Points on a hilly landscape, in no order, each with its height.
From any point a ball takes the steepest step (drop divided by distance) to one of its 3 nearest points. It stops when none of these is lower. Distance is the straight distance between rows; heights are no part of it.
(828): [117  56  94 143  88 131 174 128 178]  h=29.4
(295): [137 153 189  98 171 138  73 115  83]  h=34.4
(646): [133  91 101 145  94 133 173 143 164]  h=43.8
(744): [137  66 109 138  81 140 177 148 177]  h=78.3
(704): [104 163 121 131 148 107 112 101 119]  h=14.8
(473): [136 128 101 148 105 121 157 143 143]  h=52.8
(661): [109 161 115 130 143 114 123 120 120]  h=27.4
(68): [136 145 198  94 177 145  68 116  82]  h=39.9
(300): [156 165 121 121 130 125 125 155 111]  h=48.1
(234): [151 100 103 144  89 137 171 152 154]  h=41.0
(232): [ 99 159 119 138 153 105 111  94 117]  h=28.7
(607): [120  92  91 151  94 125 170 133 160]  h=20.9
(337): [137 158 186  94 171 140  74 123  85]  h=39.1
(224): [138 145 107 137 113 127 145 148 129]  h=8.6
(608): [143  79 104 137  87 142 178 153 168]  h=53.1
(371): [128 113  96 147 103 130 167 140 152]  h=30.4
(465): [149 171 134 119 136 122 111 152 107]  h=56.1
(648): [160  57 115 125  72 144 180 157 183]  h=50.2
(69): [137 164 116 124 130 120 125 143 119]  h=44.0
(625): [148 146 106 139 107 128 152 154 135]  h=25.8
(152): [170  73 117 125  75 145 177 164 169]  h=47.8
(183): [154 156 191  90 161 135  70 138  78]  h=48.8
(456): [106 100  85 160 102 121 167 118 158]  h=18.1
(708): [104  43  96 148  87 125 169 116 182]  h=46.9
(38): [153 162 179  90 159 135  76 144  80]  h=52.7
(249): [122  46 102 139  84 139 171 133 182]  h=36.9
(3): [115 134 198 107 184 142  67  86  84]  h=6.7
(825): [142 165 120 124 132 123 121 147 115]  h=47.7
(778): [154 137 108 136 104 129 158 163 139]  h=33.0
(416): [102 163 131 127 160 112 102  97 109]  h=27.5
(230): [145 166 170  95 157 132  82 132  88]  h=49.7
(667): [ 97 135  93 154 120 113 145 112 135]  h=45.5
(621): [151 161 113 132 121 123 132 156 117]  h=28.2
(246): [124 140 195 101 179 142  68  98  81]  h=29.2
(184): [106 165 148 119 164 119  92  98 101]  h=25.1
(598): [126  68 101 146  86 136 172 138 171]  h=47.0
(408): [167 105 109 132  84 137 175 169 150]  h=39.6
(88): [107 125 199 109 191 144  70  68  80]  h=46.5
(753): [121 149 182 104 175 137  71 106  87]  h=30.9
(428): [153 125 103 142  99 131 159 155 143]  h=35.8
(639): [141 168 151 108 155 130  92 138 101]  h=37.8
(172): [151 170 157  99 158 125  86 146  93]  h=10.0
(657): [105 156 162 113 174 120  81  89  95]  h=31.1
(794): [115 167 138 122 157 120  97 115 107]  h=18.3
(217): [142 145 206  91 170 146  68 122  76]  h=44.6
(602): [135  46 107 129  82 141 169 141 190]  h=65.9
(471): [158 149 111 133 114 124 144 163 124]  h=10.5
(460): [151  54 113 122  74 146 176 155 184]  h=51.6
(375): [160 117 108 138  92 134 167 164 147]  h=38.3
(791): [ 92 153 108 143 137 107 127 103 128]  h=15.5
(670): [115 103  94 155 103 125 162 131 152]  h=20.2
(238): [100  70  86 157  95 121 168 115 165]  h=17.3
(679): [108 150 102 146 123 112 137 118 129]  h=16.4
(239): [119 163 119 134 135 117 129 129 120]  h=31.6
(749): [132 166 153 111 161 126  89 127  99]  h=34.8
(423): [145 171 145 108 151 126 100 145  97]  h=43.2
(494): [113 124  94 158 111 120 155 127 143]  h=30.8
(286): [102 167 141 123 166 114  95  90 107]  h=23.9
(808): [ 99 151 161 114 178 122  83  77  99]  h=35.5
(549): [125 153 109 138 128 120 134 138 123]  h=38.6
(451): [122 159 168 108 169 132  79 113  92]  h=29.7
(466): [111 137  94 149 119 117 147 124 138]  h=26.3
(508): [127 170 134 121 147 122 105 131 110]  h=25.4
(132): [131 164 116 134 129 120 127 139 121]  h=38.1
(720): [119  70  93 148  90 133 173 129 169]  h=21.7
(655): [107  86  93 156  97 124 166 121 164]  h=16.7
(707): [122 141 101 145 117 122 142 137 136]  h=34.1
(784): [116 160 161 110 171 124  81 100 101]  h=28.4
(467): [108 146 178 106 180 131  76  84  93]  h=37.0
(565): [113  37  95 143  87 130 170 120 185]  h=43.3
(739): [109  72  92 150  95 126 169 123 171]  h=14.9
(811): [106 139 180 114 185 133  71  75  84]  h=41.2
(198): [153  86 110 134  78 140 172 158 166]  h=44.7

Where does a ball stop that starts at each point below?
(549) => (704)
(825) => (704)
(494) => (739)
(467) => (794)
(451) => (794)
(371) => (739)
(183) => (3)
(217) => (3)
(602) => (739)

Two balls start at each pair of points below. Name the first point that both come to, or write none.
(565) / (607) => (739)
(598) / (646) => (739)
(708) / (744) => (720)
